Points on a hilly landscape, in no order, each with its height.
A climber steps from a point to the highest of its 2 nearest points, and stops where none of them is higher. Distance is the straight distance between rows; heights are no part of it.
<298> h=312: [  6  -3  -7  19  -6 -13  -9   0  -6   8   8  -6 -20 -10 -12  14  -8 -10
 -17   6  24]
<892> h=338: [ 25  -5   1 -11 -34  -2  -3   5  18  -4  12   2   4  25   0 -13   6  -1
   3  -1 -16]
<1506> h=236: [  8   4   0  -7   2   9   4  -9  -6 -11   1  -7  -3   6 -11   8  -3   0
  -4   8   2]
<1627> h=405: [  1   5   3 -19  -1  11   8  -4  -5 -17   5   5   5  22 -11  -3  -2   6
   3  11 -16]
<1731> h=330: [  1   3  -6  11  12 -14  -6  -2 -14  16   2  -9  -9 -23  -7  13  -4  -7
  -6   0  16]
<900> h=396: [-30   0  17 -15   9  12  10  10  -9 -12 -20  -1  21   0  -2  14  10   6
  15   6   0]
<1836> h=461: [-10  -2  -4   5  -8 -11 -15   6 -13   3  18  18 -15   4   5  18 -23   2
 -23  -1  -2]
<410> h=528: [ -3  -6  12  -5 -25 -16  -9  -5   8  -2  -8  -1   3   8 -13  16  -6   1
   6   6   3]
<1745> h=539: [ -1   2  -8   4  22   2  10   4  -6   2  12  12  -5 -11  25 -11  -5   8
  -9  -5 -10]
<625> h=142: [-10  -1  -1   5   8  -6   9  -4   8   2 -11  10   4  -6  18 -18   6  10
  14  -6  -8]
<1415> h=509: [ -8   5 -11  21   7 -12 -14  -1 -16  22  13   1 -22 -18 -10  12 -10 -10
 -13   4  17]
<440> h=368: [  3  -5 -15   8  -9  -2  -5   4   2  -1  27  14 -24  13   9   5 -22   1
 -16   2  -1]
<2256> h=294: [-12   1  -7  26 -10  -9 -24   4 -11   5  25   7 -32   3 -16  15 -18  -9
 -19   9  22]
<1030> h=270: [-11  -5   2   6   6 -16  -4  -7   3  11 -14   0   4 -16   3   3  -2   6
  12  -4   4]
<2035> h=447: [ -1  -1   2   9  15  -1  18  12   3  -1  -6  12  19 -13  33  -9  13   7
  -7 -11  -1]
<548> h=340: [ 20  -1  -3   4   4   0   1  -3   0  -1   3  -9  -9  -8  -7   9  -2  -6
 -11   2  18]
<1969> h=188: [ 21  -1   3   4  13   5  13  -2   4  -2   2  -1   3 -10  14   0  11  -1
  -9  -8   6]
<1211> h=365: [  7   7  -2  -3  17  22  20  -2   5 -16  -1   4   9  10   8 -26  14   8
   7  -3  -7]
<1333> h=375: [-26  11  18  -8  16  -5 -15  13 -30  16 -15 -15   7 -24 -13  22   6 -10
  -3  -5 -10]
<532> h=211: [ 17   3 -15  10  -8  -1  -4  -9  13   7  13  -9 -20   9  -9 -14  -3  -8
  -1   2   8]
<409> h=284: [ -6  -5   9  -2   2  -7   5   0   1   5 -16   2  11 -15   6  13   3   1
   4  -2   2]
<2193> h=394: [ 13   1  -3  -1   5   9  -5 -14   7   0  -6 -22 -12   3 -23  -1  -3  -8
  11   7  15]
<661> h=47: [  7  -3   9 -16  -2  28   7   2  24 -16 -15 -10  19  15  -5 -21  18   1
  24  -4  -4]
<469> h=287: [  1   3  11   0  31  12   2   3  -5   4 -18 -18  10 -30   9   4  15  -9
   2  -7  12]
<1296> h=404: [ 18  -6 -20  -1 -42  -6 -15  -2  23   9  15  -7  -6  24  -4 -32   4 -11
   8  -4  -3]
<1825> h=550: [ 12  -1   9 -11   7   8  15   7   2 -13  -7   0  16  -8   5  11   7   0
  -9   0   4]
<513> h=515: [ -1   0 -14   8  16   1   1  -3  -7   1  15  15 -13  -3  21  -6 -15   7
  -8   3 -11]
<1909> h=319: [-12   0   1  -7  -2   5   8  -9   2  -6  -2  12   3  11  -2 -12  -3  10
  18   4 -16]
<1928> h=328: [ 29   0  -9 -13 -18  11   0   0   9 -12  12  -9   2  21 -11 -12  -1  -5
  -9   3  -7]
<277> h=556: [  2  -3  -3  -1 -15  -9  -7 -14   8   0   0   2  -7  15 -13  -5  -9   3
   8   6  -3]
<126> h=418: [-41   5  10  -5  22   2   8  24 -16  -1 -12  -3  22 -21  10   6  21   0
  -3  -3 -10]
<632> h=308: [ -1  -2   9   0  23   2  -3   3  -3  14 -19 -19   4 -32   3  13   9 -12
   4  -5  12]
<1083> h=397: [ 26  -2  -2  -8 -16  11   0  -1  26   0  -6 -10  14  15  -1 -31  19  -6
  22 -11  -7]
<847> h=427: [-12  -5  -5  21 -13 -22 -19  -2  -5  17   6   6 -16   1 -14  14 -16  -3
  -6   2  16]
<1466> h=300: [-13   5  12 -15   5   5  10  10 -16 -13  -5   7  15   1  -3  23   2   5
  -3   7  -6]
<1137> h=163: [ -4   0   3   0   9   0  13  10 -12  -3  -4   8  14 -16  18   7   4   2
  -9  -5  -7]
<653> h=323: [ -3   4   3  -6  21  22  20   3  -2 -21  -5   0  14   3   7 -15  10   5
   6   4  -7]
<2275> h=379: [ -2  -6   0   5 -15 -14  -3  -7   6   2   4  18  -2  11   4   3 -12  11
   3   0  -7]
<46> h=410: [-13  -8  -5  24 -21 -18 -22   1   2  12  17  10 -24  11  -5  12 -19  -1
 -12   4  16]
<2053> h=527: [-18  13  -6   6  27  -3 -13   0 -33  15   8  -1 -10 -23   2   9  -5  -4
 -10  -2  -8]
<402> h=408: [  8   5 -14  -2  12  16  12  -9   3  -7   3   4   0  11   9 -33   3   6
   8  -3 -13]
<1243> h=129: [-12  -2  -3   8   7 -20   0   9  -9  15  -2   9  -1 -23  20   3  -3  -1
 -10 -14 -12]
<338> h=239: [ 24  -1 -12  14 -10  -3   6   1  13   5  21   6 -23  10  12 -11  -4  -4
 -12  -5   4]
<1633> h=244: [ -6  -4 -16  17   5  -9  -1 -16   5  13   0   6 -20  -6  -2  -9  -9   2
  10  -4   3]
<745> h=581: [  9   0  -5  -6  -8   0   2 -11  12  -3   1  -5  -1  10  -7 -14  -3   1
  15   4  -3]
<1840> h=409: [-24   0  15 -10   7  -8  -4  14 -22   2 -11   5  19 -13  -3  27  -1   3
  -7  -1 -12]
<2190> h=349: [-23   4  16  -9  23   9  -3  19 -15   8 -20 -20  16 -29   5  16  15 -10
   2  -2  -1]
<2220> h=322: [-17   4   7 -11  16   5  11   9 -17  -7  -5   2  16 -12   4  14   7   4
  -3   2  -5]
<1224> h=437: [-30  -2   5   1   7 -16 -12   2 -19  14 -11  12  10  -9   1  11  -8   6
   7  -6 -13]
<297> h=562: [ -2   1  -3 -17 -26   4 -12  -7   6 -10   9   2   6  28 -19 -14  -6   1
  15   8 -21]
<1179> h=366: [ 12   3  -4 -12 -11  12  -1  -7   2 -14   8  -4   2  19 -14  -7  -3  -1
  -1   8 -12]
<1693> h=60: [ 13  -4  11 -16  -5  20   3  -4  20 -10 -19 -11  14   9  -3 -13  13  -2
  22  -1   2]
<735> h=222: [ 22   1   9   4  21  14  13   5   3  -7 -12  -8  11 -15  13  -4  17   1
  -5 -10  14]
<1961> h=353: [ 11  -6   4  -6 -35  -8  -3   1  16  -7  10  10   1  19   1  -5  -1   5
   5   0 -14]
<1162> h=281: [ -7   0 -16  22 -13  -2 -24  -3  -5   3  23   2 -32  17 -18   2 -17  -8
 -14   9  18]
<752> h=170: [ 10   2  -1   5 -19  -4 -13  -5   4  -1   5 -17 -15  13 -27   9  -8  -8
  -4  11  19]
<702> h=424: [15  4 -8  6 16  4  6 -5 -5 -2  9 -3 -8 -6  6 -3 -3 -3 -8  4  1]
<982> h=310: [ -6   7  -2   0  22  -1   2  -1 -22   5  -3  -2   3 -19   3   8   0   1
  -6   0  -1]
<1810> h=464: [ -4   4  -6  -5   3  12  13  -5  -4 -12  10  15  -3  15  13 -15  -7   9
   3   4 -21]
<973> h=307: [-15   5   5  -3  31  17  18  18 -11 -16  -5   1  19 -16  24  -7  21   7
  -8   0   1]
<82> h=285: [-12   4   5 -13   1   2   1   3 -22 -10   3   4   7   8  -6  20  -4   7
  -5   9  -8]
<1716> h=250: [  0   1   5 -17   1  17  13   2   7 -17 -10  -2  15  12  -8  -5   9   4
  16   6  -8]
<2257> h=565: [  3   2  -9  11  26  -2   5   2 -13   7  14   7  -7 -21  21  -4  -2  -3
 -17  -6  -4]
<795> h=505: [-24  -2   6  -2  13  -2   6  -1  -7  -1 -19   4  14 -13   8   3   4   8
  14   0  -3]
<1177> h=301: [-10   3   3  -6   3   4   1 -10  -2  -6  -7   0   3   9 -11  -2  -4   9
  14   9  -4]
<1548> h=179: [ 12  -3  -9   8 -28  -8 -13  -4  12   0  12 -12 -19  17 -23  -1  -5 -13
 -10   7  20]
<161> h=382: [ -1  -5 -15  12 -16  -5 -13  -1  10   3  23  13 -28  20   3  -6 -19   0
  -6   1   2]
<1056> h=114: [ -7   1   0  10  -5 -24 -20  10 -16  24   9  -4  -6 -23  -9  22  -3 -11
 -21  -6   6]
<1101> h=198: [ 10   3 -16  15 -14  -2  -7  -2   5   1  20  -5 -28   8 -11  -7  -7 -11
 -10   3  13]
<427> h=258: [ -9  -5  21 -15   5  12   8  10   5  -7 -23  -7  22  -8   2  21   8  -2
  10   4   6]
<5> h=471: [  8   3 -17  18   9   1  -1 -11  -2   6  12  -1 -26  -2  -7  -8  -8  -6
  -6   9  12]
<174> h=472: [  3  -8  14 -13 -13  -1  -3  -1  15  -6 -14  -9  10   8 -12  10  -1   2
  13   4   4]
<1451> h=347: [-26  -6   6  -8   6   5  20  17  -1 -10  -8  11  22  -2  15   1  16  12
   4  -4  -8]
<1324> h=374: [ 19  -9   1   3 -32 -14  -6   0  16  -2  13   2  -8  19  -4   0  -3  -4
  -8   1   4]
<1834> h=303: [ -3   3  -9  20  -7 -11 -19   2  -8   6  16  -3 -26   2 -17  17 -12  -8
 -18   9  20]
<720> h=160: [  7  -6   0   6  -9 -11   5  -4  13   7  -2   9   1   1  16  -8   2   7
   6  -5  -3]
<1113> h=491: [-12   3   9  -2   1 -12 -20   0 -23  11  -6  -7  -2  -9 -21  27 -10   0
  -3   3   9]
<2260> h=189: [ -9   6  12  -4 -11  -6 -21  -5 -19  -2  -1   1  -1  11 -21  25 -14   7
  -6   9   6]
<99> h=291: [-11  -1  15 -15  16   8   6   9  -9  -4 -20 -11  13 -14   0  21   6  -4
   4   5   6]
<2016> h=131: [-11  -3   4   2  13   4  14  -2   6  -3 -16   4  11  -6  16 -11  13   6
  13  -5  -1]
<2040> h=467: [-31   1   5   6   9 -16  -2   1 -11  10 -17   7   8 -16   4   4   0   8
  12  -2  -8]
<212> h=223: [ -2  -5  10 -12  -1  13  12   5  15 -14 -15  -1  17   7   2  -5  19   4
  19   0  -3]
<624> h=286: [ -7   6  -2   0   5   0  -5 -17  -6   2  -5  -5  -8   5 -20  -1  -8   4
  11   8   1]
<187> h=267: [ -9  -1 -16  21 -18  -3 -20 -10   6   7  19   1 -26  21 -24  -9 -17  -6
  -2  11  12]
<811> h=228: [-13  -8  19 -12   9  15  12   8  12  -9 -25  -5  20  -8  11  11  16   2
  17   1   8]
<1884> h=450: [ -1   0   0   6  -7 -16  -8   4 -11   4  10   6  -7  -3  -3  19 -16  -1
 -19   2  -1]
<1237> h=219: [ 21   0 -15   2  -6   5   3  -5  10   1  16   6 -12  14  10 -17  -7  -2
  -8  -1  -7]
<868> h=115: [ -3  -1   6   3  23  11   8  -9   9  -2 -19  -7   8  -9   8 -17  12   6
  17  -3   5]
<269> h=549: [ -3   1   2   5 -14 -11 -13 -14  -3  -1   2   2  -7  14 -19   6 -11   4
   2   7   3]
<533> h=143: [  4  -8  -1   5  -5 -12   8   6   5   2   9  19  -2  -1  22   1  -7   9
 -11  -7 -11]
<979> h=367: [ -2  -7   4   0 -33 -16  -7  -4  11   1   8  15  -2  18  -4   3  -6   7
   5   4 -10]
<1649> h=532: [ -9   9  -4   3  13 -10 -19   7 -30  13  12  -6  -8 -24  -8  21  -5  -8
 -21   0  -2]
<1038> h=378: [ 31   0  -1 -15 -26  14   0   6  23   2  -1  -9  15  18   0 -27  19  -5
  10 -12  -8]
<1842> h=506: [ -8   3   8  -3   7 -11 -13   2 -18  11 -10 -11   0 -21 -14  25  -1  -4
  -7   0   6]
<1071> h=380: [-35   4  15  -8  24   2   0  18 -20   5 -16 -12  19 -25   5  11  16  -6
  -1  -4  -9]
<2059> h=200: [ -9  -6  17  -7  -2   4  15   9  15  -6 -22   5  23  -6  13   3  16   8
  16  -5   2]
<1634> h=446: [  1  -1  -3   0 -10  -1   1   3  -6  -6  18  14  -7  12   3  10 -13   5
 -14   6  -9]
<838> h=317: [-17   2  16 -15  23  13  -2   8 -10   3 -24 -18  14 -22   2  22   7  -9
   5   2   9]
<1542> h=551: [-13  -6  14   0 -12 -15 -12  -2  -4   3 -14   3   5  -1 -13  19  -8   5
   5   0   4]
<910> h=519: [-11   7  -6  15   7  -9 -19   1 -27  17  16  -6 -16 -17 -14  20  -3 -14
 -18   6  11]
<2195> h=134: [ 21  -2   9  -2   2  16  14  11  15 -13 -10   2  20   0  19  -6  21   7
   1 -11   4]
<1250> h=260: [ -1  -5  -6  11   3 -18   3  -5   3  13  -6   5  -6 -13   5   2  -5   1
   4  -7   2]
<1641> h=190: [ 14  -3 -11  19 -16  -5  -6  -1  10   1  18  -4 -23  12 -16   1  -6 -15
 -14  11  22]
<449> h=185: [ 15   0   6  -9 -16   6  11   3  20  -8  -2   9  16  15  12 -13  14   5
  14  -9  -9]
<1809> h=438: [ -9  -2   5  -2  -2 -13  -5   4 -14   3   2  13   3  -5   1  20  -8   5
 -10  -1  -6]
<1794> h=463: [-32   0  10  -2  13  -6   9  13 -14   0 -18   2  20 -18  12   8  11   2
   6  -5  -8]
<804> h=485: [-17   2 -12  10   9  -5 -14   1 -15  12  21  19 -22  -1   9   9 -21   1
 -13   2  -5]
<288> h=545: [  4   0 -13  12  10  -5  -1   2 -11   9  14   8 -15 -14  14   3 -10  -5
 -18  -6   2]
<266> h=343: [  1   2 -15  18  -4  -1 -11   0  -2   7  30   5 -35   7  -2   3 -19  -2
 -14   7  14]
<2201> h=278: [ 19   4   3 -13   7  17   5  -4   2 -17   1 -11   3   9 -10  -2   1  -2
   0   5   1]
<1034> h=538: [  6   1 -11 -13 -28   5 -15  -8   6  -6  16  -6  -4  25 -20 -17  -7  -2
   2   5 -11]
<616> h=151: [ -3  -2  -3   9   0 -14   8  -4  10   7   0  18  -3  -5  21 -11  -3   8
   9  -8  -7]
<718> h=83: [ 24  -1   7   2   4   8   8  -3  22  -4  -9  -2   4   1   9 -15  12   0
   8 -14   9]
<1537> h=448: [ 12   3 -14  10  11   0   2  -8  -5   5  12  -2 -18  -9   2  -2  -4  -5
 -11   2  13]
<939> h=180: [  6  -7  10  -5  -6  -2  17   7  14  -8 -11  11  18   0  12   2  11   5
   7  -5  -2]
<844> h=434: [ 19   3 -21  -3 -22   6  -6  -2  19   8   9  -3   1  22  -1 -42   5  -5
  12  -7  -9]
<1742> h=161: [ 13  -8  11  -7  -7   6  21  12  19 -12  -7  12  19   4  20  -4  21  10
   6 -12  -2]
<498> h=474: [ 15   0  12  -5  11  22  18   6   3 -18  -7  -2  16   2   4   2  10  -1
  -4  -3   4]
<1475> h=502: [  6  -1  11 -15 -20  -2  -6  -1   3  -8  -7  -6   6  12 -19  16  -3   3
   8  12   3]
<894> h=440: [ -2   4  -1  -7  -3   7   3  -8  -3 -11  14  11  -4  20  -2  -9  -9   6
   2   8 -19]
<1673> h=555: [-16  -5  11   0  18   1   6   6  -2   1 -24  -8  16 -22  14  -1  12   0
   8  -9   4]
<1631> h=118: [ -7   0   1   9   0 -20  -9   8 -13  18   3   2  -3 -19   3  19  -5  -6
 -19  -9   0]
<1479> h=224: [ 21   0 -15   7 -17  -1  -4  -9  21   9   7 -13 -11  13 -11 -28  -1 -11
   7  -5   8]
<679> h=392: [-12  -4   2   9 -10 -17  -6  -4  -2   8  -3  14  -3  -2   7   6  -9   8
   7  -2  -7]
<182> h=513: [-12   6  -7   7  16  -8  -9   1 -22  14   8   5  -9 -18   4   8 -10  -5
 -12  -2  -6]
<357> h=372: [  2   2   2  -1   7   8  19   1   8 -11   0  11  12   6  19 -13   9  11
   3  -4 -11]
<1824> h=416: [ 26   2 -15  -7 -19  11  -8  -4  21   9  -2 -13   4  15  -4 -38  13  -6
  18 -11  -4]
<451> h=352: [ 26  -4  -4 -13 -29   5  -4   1  19  -7   6  -7   8  22  -9 -20   9  -6
   4  -6  -9]
<193> h=246: [  9   0 -23   4 -20   2 -15  -8  14   3  12 -18 -13  20 -27 -22  -8 -11
   3   8   9]
<1531> h=411: [-24  -4   1   9   0 -20 -13  -7 -10  15  -8  14   0  -6  -1   7 -11  10
   5  -2  -8]
<1000> h=373: [  8  -2   3   7  13  -4   8  -4   6   7 -12  -4   2 -16   5  -5   5   0
   4  -7  12]
<1298> h=123: [-14   1  -1  11   6 -19  -9  12 -10  21   3   7  -1 -25   9  10  -3 -10
 -15 -14 -14]
<931> h=425: [ 12   0  -2   1 -12  -3  -5 -11   9   2  -7 -18  -9   5 -17   0   0  -6
   9   7  16]
<178> h=136: [  0   4  12 -10  13   3  -5  -4 -11   4 -11 -17  -1 -12 -10  21   0  -4
   3   4  12]
<213> h=351: [-29   4  10 -11  14  12  14  15 -15 -12 -12  -1  21  -5   4  13  10   6
   5   3  -4]
<800> h=512: [  8   2 -12  -3 -26   2 -14  -6   1  -7  19  -7 -15  26 -19 -10 -11  -6
  -9   8   0]
<223> h=90: [  7  -2   4  -7  10  13   9 -12  12  -6 -13 -14   3   1  -3 -13   5  -2
  15   0   4]
<1082> h=22: [  3   0  -4 -18  -9  17   3  -2  14  -9  -7  -3  15  19  -3 -31  14   2
  24  -1 -17]
<1565> h=107: [ -6   1  18 -19   0  11   3  -2  -1  -9 -19 -12  11   1 -12  16   1   0
  20   9   6]
<70> h=362: [  8 -10   0   5 -29 -17  -6   3   7   0  13   6 -11  10  -1  10  -8   1
 -11   3   4]
<799> h=520: [ -9   8   9  -6  11  -6 -11   5 -28  11   1  -8   1 -26  -8  21   0 -11
 -13  -2  -4]
<1990> h=259: [ 15   4  11  -2  30  14   6   1  -3  -2 -15 -15  12 -21   9   2  13  -4
  -3  -8  14]
<511> h=436: [ -2   4  -9  -1  16  14  14  -7   0 -15   7  13   1  10  16 -26   3   9
   5   0 -18]
<573> h=105: [ 30   0   5   4   1   8  16   3  16  -7   2   4  10   4  19 -12  16   4
   0 -14   1]
<293> h=479: [  2  -1   4   9  21   1  17   3   3   3 -11   1  11 -18  28 -17  11   4
  -2 -13   2]
<516> h=212: [  8   0 -12   5  -6   3  -1  -9   6  -2  17   5 -18  17  -1  -9 -11   1
  -4   3  -3]
<1342> h=52: [ 31   2 -10  -1   1  14   1  -4  18   1   4 -13  -3  10  -7 -25   6  -6
   2  -7   6]
<450> h=395: [ 5  4  0  0 15  2  5 -4 -2  0 -5 -2 -3 -9  0 -3 -1  2 -2  2  7]
<1711> h=302: [-16   1   3  -5  -1  -1   7   0  -3 -12   1  17   6   6   3   1  -3  15
   5   5 -14]
<824> h=473: [-16   5  12  -8   1  -5 -10   0 -21   3 -14  -3   6  -3 -14  25  -6   6
   5   8   0]
<138> h=235: [ -6   2 -14  11   8   0  -2 -19   1  10   3   2 -20   5  -1 -15 -13   3
   7   3  -1]
<196> h=16: [ -6   6  -4 -15   0  17   9  -8   5 -12  -8  -1  12  14  -5 -28   6   1
  24   6 -18]
<453> h=350: [  6  -8   1   5 -19 -19  -6   7   5   4  10  15  -3   5  11  11 -10   2
 -13   0  -3]
<2104> h=490: [  5  -1  15  -8  12   9  11  10   0  -8 -15  -4  19 -15  10  13  16  -2
  -1  -7   9]
<363> h=159: [  7   2   1   5  -7  -4 -11 -11  -2   0  -1 -18 -15   0 -26  17  -7  -5
  -2  12  24]
<2182> h=381: [ 26   4  -4   1   8   6   7  -7   4  -6   5  -7  -7   1  -2  -2  -1  -2
 -10   2   7]
<2273> h=321: [ -5   3  -3   5  12  -6  -4  -5 -16   7  -2  -5  -7 -16  -7  10  -4  -1
  -6   2   8]
<1320> h=257: [  2  -1 -18  11 -18   0 -12  -8   6   5  14  -5 -22  21 -22 -16 -12 -11
   1   7   5]
<1680> h=384: [-30  -1   5  -1  14   6  20  26  -6  -8  -8  10  25 -10  24   1  17   6
  -5  -8  -9]
<31> h=363: [-32   3   7  -3  27  12  13  24 -10  -8 -11  -3  25 -21  19  -2  24   3
 -10   0  -3]
<1730> h=283: [ -3   2   8  -9  10  16  15   0  -1 -19  -9  -1  13   7   2  -3   9   7
   6   8  -2]
<1727> h=34: [ 11   2   1 -20   2  29   7   1  16 -17  -7  -9  20  18   1 -30  19  -1
  20  -5  -8]
<236> h=570: [ -6   0   2   1  -7 -11  -9  -9  -2   5  -7   1   0  -1 -10  14 -11   4
   4   5   5]
<1254> h=68: [ 28   4  -1   0  -1  13   6  -6  19  -1  -5  -8   3   8   2 -20  10  -1
   7  -8   1]
<1866> h=369: [ 27   4   6 -12   5  23  18   2   7 -19  -3 -11  11   8  -1  -6  10  -1
  -5   0  -2]
<1204> h=331: [  0  -1  -3  -2  -5   1   8  -5  12  -3   0  10   1   8   7 -20   3   7
  18   1 -14]
<7> h=444: [  6  -6   7  -7 -14   0  -7 -10  14   1 -13 -16  -2   6 -18   2  -1  -5
  18   6   8]
<2286> h=296: [ 25   1  -7  -2 -15   5   3  -6  13  -4   8  -8  -2  12 -10 -10  -1  -3
  -6   1   2]
<518> h=233: [ 21   0 -19   2 -26   4  -8  -5  18   5   9 -18  -6  17 -18 -26   1 -12
   0   1   6]
<1485> h=135: [  0  -4  -3   7   6 -14   7   5   2  11   2  15  -1 -14  26   0  -2   1
 -11 -11 -11]
<1995> h=500: [-18   1 -13  15  11 -12 -11  -3 -18  19  11  11 -17 -13  10   3 -14  -1
  -8  -3  -8]
<2233> h=102: [  4   3  -3   0  21  13   6 -13   8  -3 -13 -10   1  -6   2 -21   6   0
  14   0   1]
<1257> h=148: [  5  -1   5  -2   2  -6  -8  -5  -6   4  -6 -15  -7  -9 -21  18  -6  -6
   0   5  18]
<329> h=390: [ 18  -8  -9  -2 -38  -9 -10   0  21   1  11  -4  -7  24  -6 -15   2  -6
   1  -2  -2]
<206> h=439: [ -9  -3   1  12 -11 -23 -18   1 -11  10   7   4 -10  -5 -14  20 -11   1
 -14   2  10]
<1904> h=255: [ 21  -3 -10  12  -8  -4   2   0   8   6  13   1 -15   0   5  -1  -7  -5
 -15  -4  11]
<1168> h=342: [  5   2  -2   8  18  -7  -4   3  -9  18  -5 -12  -2 -32  -1  14   5 -11
  -8  -7  11]
<1144> h=348: [  7  -1  -2  -1   7   5  13  -5   8  -3  -1   8   2   3  11 -15   5   6
   8  -4  -3]
<106> h=583: [  0  -3   2 -13 -20   3  -6 -11  10  -8  -2  -3   6  20 -19  -9  -1   1
  19   3 -12]
<45> h=488: [  6  -2  -8   4 -17  -3 -15  -6   5  -4  22  -1 -21  23 -13   1 -15  -1
 -10   9   6]
<1364> h=320: [ 13   0  -3   9  -2  -7  -2   5  -2   5  10  -8 -14  -9  -9  17  -3 -11
 -17   8  18]
<919> h=165: [14 -4  6 -5 -8 -2 10  3 10 -7 -1 10  8  5  9  1  3  6 -1 -4 -4]
<1839> h=314: [-24  -2   4 -10   4   9  17   6  -6 -17  -4  15  14   9   7  -1   9  12
   8   2 -14]
<1434> h=326: [-13   5  12  -4  20  -5  -5  11 -12  13 -17 -15  11 -34   3  13  13 -14
  -4  -6   1]
<1033> h=419: [ 22  -3 -18   3 -29  -4 -10   1  21  11  15  -2  -4  21   5 -34   6  -4
   7  -8 -10]
<786> h=470: [ -5   0  -6   3  -1 -10  -7   2  -7   7  17  19 -10  -2  15  12 -18   4
 -16  -3  -6]
<830> h=426: [-21   2   7  -6  -1 -10   1  11 -21   0  -3  14  11  -3   3  21  -5   8
  -7   0 -12]
<1741> h=75: [ 15   2   5 -15   1  19   4  -8  18  -8 -11 -17   5   9  -9 -11   7  -7
  17   2   3]
<100> h=445: [-23   3  13 -14   4   4   2   2 -15  -3 -17  -2  14  -4  -8  19   0   4
  11   6   0]
<1705> h=494: [ -5   3 -18  24   5  -8  -7  -6  -9  13  12   3 -26  -8  -8   1 -10  -8
  -8   8  15]
<1445> h=298: [ -8   1   2  -3  16  -7   1   3 -11   3 -13  -2   8 -20   7  10   5   1
  -1  -2  -1]
<686> h=575: [  9  -1   7 -23 -24  12  -2   0  15 -11  -9  -7  14  19 -12 -14  11  -3
  19   3 -11]
<1956> h=543: [-16  11  -2   6  21  -6 -15   8 -34  21  15  -9 -10 -29  -5  14   2 -13
 -20  -6  -7]
<2086> h=417: [-12  -1   6   2  15   1  21  20  -2  -6  -5  12  20 -14  29  -2  17   9
  -9  -7 -10]
<12> h=275: [ -8   1  -2   4  -2  -6 -12 -19  -2  10  -7 -10 -10   2 -23   5  -9  -2
  17   8  14]
<166> h=215: [  5   5  -4  -7  -1   4  -5 -10  -9  -6   8  -3  -8  15 -14   5 -13   4
  -7  13  -3]
<913> h=430: [ 10   2  -2  -2  -3   1   9   4  -7  -9  11  11   2   4  11   6  -8   4
 -13  -1  -6]
<2205> h=272: [-13   4   5  -6  25  23  23   9  -7 -23   0   3  18  -1  17  -8  21  10
  -4   2  -2]
<1268> h=354: [  6   0   2  14  15 -11  -3  -1   0  12  -7 -11  -2 -28   5   3   5  -5
  -2  -8  15]
<411> h=173: [  9  -1   3   2  12  -1  12   3  -3   0  -1   6   8 -12  19  -2   3   2
 -11  -4   0]
<1098> h=199: [ -3   4   4 -11  -1   2 -10  -7 -19  -9   3  -4  -3  12 -21  19 -11   5
  -3  14  -1]
<19> h=122: [  1   0  12 -14   3   8  -3  -6  -3  -3 -14 -12   2   0 -12  19  -3  -3
   8  10   8]
<1240> h=251: [  0  -6  -7  16   0 -10  -2  -7  11  11   4   5 -13  -5   7 -11  -8   1
   6  -6   2]
<285> h=266: [ -8  -1  -5  14   3 -13  -7 -15   2  15 -10  -4 -11  -9 -14   4  -8   0
  13   3  15]
<1494> h=204: [  7  -6  14  -8  -8  13  16   6  23 -10 -12   3  20  10  10 -13  21   7
  24  -5  -3]
<342> h=507: [-10   1  13  -2  21   9  10  15  -6  -3 -22  -8  20 -21  13   6  14  -6
  -4  -5   1]
<1131> h=171: [ 15  -6   1   2 -15  -4   8  -1  21  -4  -1  10   7  11  17 -14   7   6
  11  -9  -8]
<44> h=465: [  3  -3  -3   0 -22  -3  -8  -4   2  -8  21  12 -11  25  -3   4 -15   4
 -11   7  -6]
<1455> h=614: [  9  -4   3 -15 -10   4   0  -3  18  -9  -5  -6   7  16 -11 -13   3   2
  16   3  -8]
<1875> h=406: [  8   0  -2  -7   7   9  14   4   0 -14   7  12   4   5  14  -5  -2   8
  -8  -1 -11]
<568> h=492: [ -2   0  -9   2  10   8   9  -6  -4  -4  15  17  -8   9  15 -10 -13   8
  -8   1 -13]
<1953> h=514: [ -4  -1   6   8  24   1  10   2   1   4 -19  -4  15 -22  18  -8  16   0
   3 -11   5]
<734> h=273: [ 28  -3  -3   7 -14  -5   2  -5  15   0   5  -5  -9   4  -6  -6  -2  -6
  -8  -2  12]
<1457> h=183: [-17   1  10   2  -9 -10 -16  -2 -20   4   4  12  -4  11 -15  27 -15  10
  -8   5  -1]
<1482> h=152: [  6  -3   6  -3 -10  -6  16   9   8  -6   5  18   8   4  25   2   1   7
  -5  -5 -10]
<173> h=393: [ -8  -4 -13  20 -15 -13 -17  -1   3   8  21  17 -28  12   3   3 -22   3
  -9   2   4]
<595> h=355: [  5  -1 -15  11   0  -3  -4  -1  -3   7  24   8 -28   1   5   5 -17  -3
 -20   3   4]
<239> h=225: [ -3   4 -17   7   3   0  -7 -12  -3   7  17   7 -23   9   1  -7 -19   2
  -1   7  -4]
<1174> h=391: [-31   7  17  -8   8  -9 -12  16 -22  11 -14  -5  13 -16  -7  25   2  -5
  -2  -5 -11]

Two climbers start at each pair of points below. Name the first point that both come to, or write never.
<363> / <624> => never
<892> / <1204> => never
<1320> / <138> => <702>
<1466> / <19> => <1649>

Call two points neighbours if one is among the 2 nearest of the other. Go from one point of each pair to the other, from neighbour to neighbour, staying as high as possible. Name the lowest point that can't be avoided.
<844> / <1810> => <2205>
<2257> / <1956> => <1537>
<1455> / <1825> => <1711>
<1455> / <236> => <269>
<1825> / <1673> => <2104>

Where does a climber stop that starts at each point below?
<1177> => <1455>
<1711> => <1455>
<178> => <1956>
